Points, in no order, along strands that fork, close into loops and pass close to each other.
(in the rows, 128 means zero)
Points whose rows are less than 106 apart are linked; no others are. Some points are linked to none.
Vezi: [135 164 167 160  99 118 177  93 160 124 100 118 118 101 165 133 137 118
  76 203 111 106 189  92 184]
Rora: [138 156 169 106  80 124 141  73 156 106  77 118 129  85 200  84 131 106
  91 209 130 120 115 106 177]
Boz: [146  87 190 137 155 150 117 178 116 102 134 137 132 132  95 142 151 161
 193  81 166 150 171 134  98]
gizor: [149 120 120  91 122 167  89  92 157 128  63 167 108 118  99  70  78 125
 117 166 118 128 141  91 125]
barim: [ 78 108  89 133 113 160  99 129 119 149 147 131 145 137 110 142 115  97
 178 120 131 141 146 107 124]
sak: [155  78 132 138 108 144  55 171 171 122 144 137 113 111 103  82  75 200
 120  87  91 190 108  83 126]
Geti: [158 117 163 111 164 174 157 140  90 127 121 126 129 168 117 126 176 171
 196 104 141 105 168 140  97]
Pok: [ 55 115  79 146 101 151 119 116 111 149 145 136 146 133 112 150 122  91
 177 101 149 112 126 140 138]
mer: [ 61 102  75 132 127 154  79 181 118 184 134 138 144 132 131 120 118 127
 126  93  86 128  88  89 107]
podo: [ 73  95  98 143 133 159  72 179 126 174 141 129 155 135 131 131 106 108
 164  94 115 145 130  83 121]
tunum: [177 163 126 189 134  49 145 156 142 112  75 118 102 130 138 157  91  87
  75 134 121 103 158 173 146]
tov: [159 169 146 125 120  85 176  71 158  99 137  96 121  90 146 107 139 147
  58 192 121 135 120 129 152]
tibod: [140  85 129 129 116 126  74  99 109 109 134 109 113 138 143 142 103  90
 135 152 131 148 163  82 122]
Non: [172 141 116 193 121  46 161 120 129 124 128 124 133  94 132 151 117  99
  82 165 138 157 113 163 130]
rizo: [116  99  97 111 126 151 101 119  77 116 155  91 119 161 160 153 147 103
 100 136 100 129 113 103 120]
zop: [132 114 116 139 119  91 149  86 110  96 141  94  93 146 185 152 144 109
  73 168 114  83 119 111 143]
bepi: [172 175 148 152 127  42 167  90 165 107 111 105 113 102 181 102 128 134
  52 178 109 131 138 141 158]
seg: [116 121 115  75 148 174 107 139 136 153 121 156 149 145  89  96 130 150
 170 118 117 154 127 110  93]
Lovi: [143 161 128 125 152  96 174 105 117  96 103 111  93 123 141 143 121 122
 106 111 126 124 130 191 124]
Piru: [175 103 143 111 138 158  58 164 160 133 150 158 128 148 104  79  94 182
 166  98  86 180 130  96 122]
sonu: [162 102  87  89  92 126  95  80 137 135 113 130 130 120 153  69 100 121
  79 197 110 110 100  54 132]
Mamiv: [129 118 141 140 121 105 124  70 129  98 137  88 109 143 188 128 145 114
  90 206 132  86 148  73 136]
mena: [ 83 165  97 132 143 119 148 143 136 151 171 130 161 122 121 128 128 123
 192  61 151 154  95 189 134]
makar: [ 90 133  88 151 142 159 138 142  93 132 189 105 146 145 140 159 148 116
 161  74 122 112 102 164 148]
Keb: [128 162 179 136 148 156 156  82 134 107  64 124 105 126 150 123 119 114
 149 158 146 107 209 122 152]
safo: [180 154  96 194 160  61 149 173 151 134 105 131 128 172  98 150  92 102
 103 128 122 111 150 186 142]
vekop: [100 129 104  74 143 150 126 153 102 131 119 135 125 132 133 133 149 135
 132  77 116 127  81 153  93]
bal: [ 88 126 145 142 153 116 172 183 130 145 152 157 135 104 100 151 170 156
 129  65 178  91  98 200 117]
zimab: [ 94 115 142 188 153 163 165 165 132 139 157 140 133 140  79 163 171 135
 153  92 144 102 158 133 125]
sufof: [110 141 108 189 134 144 187 161 149 144 163 143 126 151  78 158 160 140
 138  86 123  85 158 152 150]
Muk: [128 112 135 145 136 147 104  94 114 101 145 113 114 138 122 132 139 103
 137 161 129 147 165  95 130]
kepet: [ 92 155 109 139 137 114 162 159 122 161 153 137 162 125 125 119 126 144
 196  38 182 107  98 193 139]
gofot: [ 73  79 163 120 146 156  62 218 159 178 127 160 155 125  97 108 137 152
 137  94 146 148 120  98  98]
gad: [130 158 175 144 108 134 153  72 153 106  77 120 118  93 186 107 136 108
  98 215 131 102 167  88 183]
ded: [ 60 112 153  88 130 149 120 185 133 160 124 173 144 111  88 130 160 138
 131 101 160 121  97 147  88]
tebu: [112 114 102 169 118 134 152  93  86 114 153 115 104 152 154 167 124  95
 147 133 129  88 160 126 158]
teza: [ 65 113  74 151 120 132 110 161 103 141 193 118 149 132 149 164 116  99
 150  80 137 128  71 164 170]
Rup: [140 175 139 124 166 108 196 150 130 131 131 152 138 122 101 136 161 170
 162  85 141 136 121 202 106]
tulo: [143 117 172 134 136 121  88  67 140  79  86 115 108 130 158 112 100  94
 127 187 136 119 173  82 150]
Galiz: [124 126 108 202 157  89 138 179 135 131 175 133 133 114 109 161 133 119
 110  84 141 140  94 191 131]
Dibab: [125  95  91  95 144 171  77 144 103 140 131 119 129 160 132 122 123 125
 130 127  85 140 118  89 118]
dupen: [168 124 132  58 152 187  81  98 119 124 117 117 104 182 126  82 132 141
 139 150 102 116 114 121 114]
ret: [ 84 121  99  72 129 141 112 174 128 153 115 151 136 114 105 130 134 141
 120  81 138 133  77 150  88]
Niv: [153 133  96 184 146  80 161 160 133 117 162 116 113 140 118 160 133 125
  94  97 104 121 112 181 140]
Dulu: [129 126 167 136 149 155 147 101 123 102  90 135 112 139  99 151 118 117
 164 140 150 116 202 133 117]
borob: [135 103 113 158  86 130 146 108 119 130 177 102 154 106 119 152 149 116
 102 180 144 150 135  84 125]
Gurer: [134 143 111  81  73 101 121  66 141 140  57 147 126  85 172  81  85 103
  81 170 111 127  82  90 149]
Lir: [152 173 122 169 169  82 179 169 159 132 134 148 138 132  96 132 120 142
 157  78 135 139 139 201 126]
Vuze: [ 95  84 157  96 140 166  86 186 138 144 121 166 138 110  77 121 145 152
 117 131 163 149 103 111  87]
bolis: [108 109  68 122  63  86 112 126 118 168 141 129 138  96 143 155 100 110
 111 131 126 149  58 125 121]
zibom: [121 170 140 155 101  92 182  65 108 121 101 132 112 107 199 153 100  81
 130 161 126  96 151 144 179]
zetek: [158 127 145  72 151 191 141 149  87 151 128 126 160 170 127 118 194 171
 191  89 125 106 116 150  84]
Fuda: [145 124 116 176  86 100 181  99 134 124 165 107 130 112 141 155 147 128
  78 191 123 127 143 102 146]
koneg: [119 158 135 119 159 150 171 140 132 130 172 136 139 124  96 131 183 154
 148 100 120 150 122 152 119]
dife: [167 170 134 159 106  42 151 153 161 110  99 124  87 138 140 156 102 104
  46 139  97  99 148 155 147]
viguf: [159 160 130 140 133 108 212 173 113 139 120 146 136 144 119 138 172 191
 157  60 163  89 133 196 110]
susim: [164  81 127 117 106 116  53 118 132 113 116 113 102 132 138 110  65 125
 132 119 104 164 154  77 122]
fabi: [123  84 138 120 126 171  59 172 138 135 137 121 146 118  88 115 134 141
  97 133 134 173  98  86 107]
dakog: [150 169 144 146 101  73 169 125 161 112 112 114  83 139 129 147 136 126
  33 146  93  99 156 127 145]
Pogot: [125 136 125  77 153 176 130 179  89 158 139 121 152 161 151 133 170 161
 166  63 110 112  76 148 101]
larup: [131 161 133 161 116 113 184 125 160 125 118 123  92 152 101 151 144 128
  74 145 103  94 179 132 138]
vikil: [ 73 112 151 108 135 146 157 177 114 139 129 168 147 112  91 146 173 153
 145  92 181 102 112 168 100]
pifug: [ 64 153  98 114 131 137 129 134 137 168 181 134 161 126 119 122 149 124
 169  87 122 157  99 130 126]
Mitub: [142 150 137  83  65  99 122  69 140 116  65 137 130  97 207  81  95  89
  89 194 125 111  97  76 171]
Ropub: [140 171 151  81 136 136 152  97 140 102  97 142 117 103 106 108 128 145
 100 151 131 164  98 166 126]
rogo: [ 96 159 107 142 119  81 127 120 129 136 100 143 150  84 105 144  79  88
 158 106 148 161 104 195 123]
tili: [158 151 155  74 159 157 162  84 119 107 113 116 107 156 133 104 167 170
 142 131 117  94 134 171 107]
kareg: [ 97  96 174 175 161 160 127 170 140 134 156 149 141 123  76 153 158 140
 168 101 173 131 164 128 107]
Suzu: [161  84 141 130 113 152  42 173 153 110 145 107 131 117  98 107  99 168
 102 108 119 189 112  79 118]
Vofet: [ 65 109 170 126 160 178  78 219 137 182 155 146 179 133 120 121 143 136
 156  82 133 129 116 101 117]
lumum: [ 67 114  68 126  88 126  92 171 109 174 155 122 153 109 147 140 117 112
 111  99 103 148  56 115 125]
Vukim: [118 167 116 169 145  79 165 122 141 131 120 148 144 102 102 141  94 113
 156 108 150 164 124 198 140]
Runet: [114 121  81 173 129 143 161 122  80 120 175 107 119 159 141 166 140 108
 150  97 123  98 126 161 152]
Ged: [104 132 120 146 157 105 152 178 123 124 153 138 132 113 106 153 145 128
 121  71 156 134  89 195 114]
gimu: [112 131 105 138  92 102 159  64  88 119 128 124 101 137 188 170 101  79
 140 154 126  93 125 130 157]
vikup: [114 156 128 160 125 124 194 152 156 134 143 137 109 137  83 156 159 140
  94 116 103 116 151 153 141]
lemis: [115 126  98 104  95 101 123  89  95 122 105 114 108 114 161 159 110  80
 109 143 134 113  98 135 120]
mosem: [126 140 116  84  85 148 109  78 151 132  52 157 125  90 118  92  89 109
  96 174 115 128 113  82 143]
gif: [130 104 140 100 149 164  74 154 144 140 129 149 133 146  93 111 114 152
 182 108 123 160 146 103 101]
mabob: [162  92 122 123 129 145  69 120 163 122  81 175 101 124  87  67  59 155
 132 138 104 150 146  85 117]
mif: [105 159 149 152 127 138 176  76 121 110  92 124 106 124 151 142 115  99
 122 156 124  92 189 134 163]
Defuz: [159 113 100  70 141 169  68 106 128 135 126 122 116 167 131  75 110 132
 128 152  84 129 113  90 109]
katub: [146 146 155 174 117 121 159  87 157 118 140 111 124 113 122 124 141 127
  87 198 127 130 187  88 160]
defot: [104 134 200 132 179 179  80 215 108 171 162 128 199 148 134 139 153 151
 188  68 132 107 112  94 122]
murot: [168  97 102  97  87 138  92  95 126 129 147  94 149 125 138  89 119 118
  85 187 122 133 118  63 132]
sato: [ 91 144 121 127 153 165 128 142 137 151 190 131 155 129 117 125 171 135
 162 112 122 159 119 122 125]
fifod: [172 132  90 188 129  47 154 145 123 110 164 108 105 158 152 158 110 111
  79 137 102 108 128 165 151]
pigu: [149 130 160 123 160 157 114  95 132 100 118 117 109 139  97 122 131 129
 158 150 142 141 177 121 127]
puro: [ 95 112  82 119  86 110 113 107  99 140 117 132 123  99 138 164 116  94
 104 131 134 136  75 140 117]
Kibu: [145 110 166  97 129 131  70  88 142  93  57 121  92 139 150 102  85 108
 142 156 132 118 160  85 139]
gaf: [115 142  96  59 127 161 128 112 145 148 106 162 122 126  93  86 112 152
 132 133 110 153 113 118 111]
zupen: [160 141  83 116 142  66 105 125 119 135 146 117 149 116 144 114 106 105
 116 142 128 205  82 162 108]
Zetes: [175  82 110 146 105 122  70 116 155 115 101 150 104 104 120  71  50 157
 114 127  93 155 150  79 132]
Vadom: [126 150 122 145 132 136 184 161  95 146 144 127 148 150 123 140 169 176
 188  44 174  89 119 182 113]
Rekid: [131 131 130 119  79 112 133  60 127 131 107 132 138 104 165 120 109  87
 123 204 138 132 139  61 141]
vege: [142 151 123  98 164 128 167 105  99 106 115 107  96 144 134 137 153 145
 124  98 120 108 126 181 112]
somid: [175  97 196 117 151 141 128 150 100  97 120 133 130 156 102 136 146 172
 205  99 159 128 186 137 105]
Defig: [179  74 135 120  75 123  97  97 133 128 145  85 163 109 132 112 117 118
  98 202 145 145 139  53 127]
vipev: [164 140 157  71 163 174 125  96 121 103 130 118 101 175 116  97 161 161
 147 158 113 108 117 144 109]
bamif: [128  90 185 120 146 147  84 215 117 136 142 148 160 137 116 134 142 167
 221  54 162 140 152 119 106]
fidon: [124 105 191 124 160 171  81 219 100 155 148 139 188 145 136 144 163 161
 214  72 156 114 133 119 113]
givo: [137 153 146 106 121 134 151  81 140 101 110 120 112  95 117 113 144 126
  73 169 127 142 101 132 131]
Nane: [159  69 132 160  92 120 110 105 106 118 171  79 145 113 135 149 136 116
  95 193 142 144 148  65 118]
Divom: [122 151 129  48 128 144 140 110 133 119  98 162 126 122 100 102 129 152
 129 134 129 147  95 157 104]
Bom: [152 131 100 163 124  62 157 108 116 112 159 101  92 157 185 165 126 110
  83 144 108  91 126 150 148]
ner: [158 109 160 133 126 113  87  67 142  76 115  87 112 136 180 108 127 106
 107 205 150 106 156  67 149]
pezen: [152 169 144 141 149  73 172 102 144 100  91 120 102  97 160 135 122 120
  86 145 113 129 143 170 147]
Gibug: [107 159  94  95 119 123 144  82 110 130 137 127 135 130 127 122 120 110
 151 135 117 153 134 128 129]

A piece is all that can be reached along the links. How many separate loops has the piece of each point below (a circle has one, a figure eight two, a Y none), and how many tips (points with one link)?
Rora: loops 0, tips 3
Piru: loops 1, tips 3
mena: loops 1, tips 1

A fork is a point with three links, a tip a point with one. Leave the first point through the second and follow the links. Name the first fork or tip that comes.
Rora / gad: sonu
mosem / gizor: gimu
pifug / mena: Rup
tov / bepi: rizo
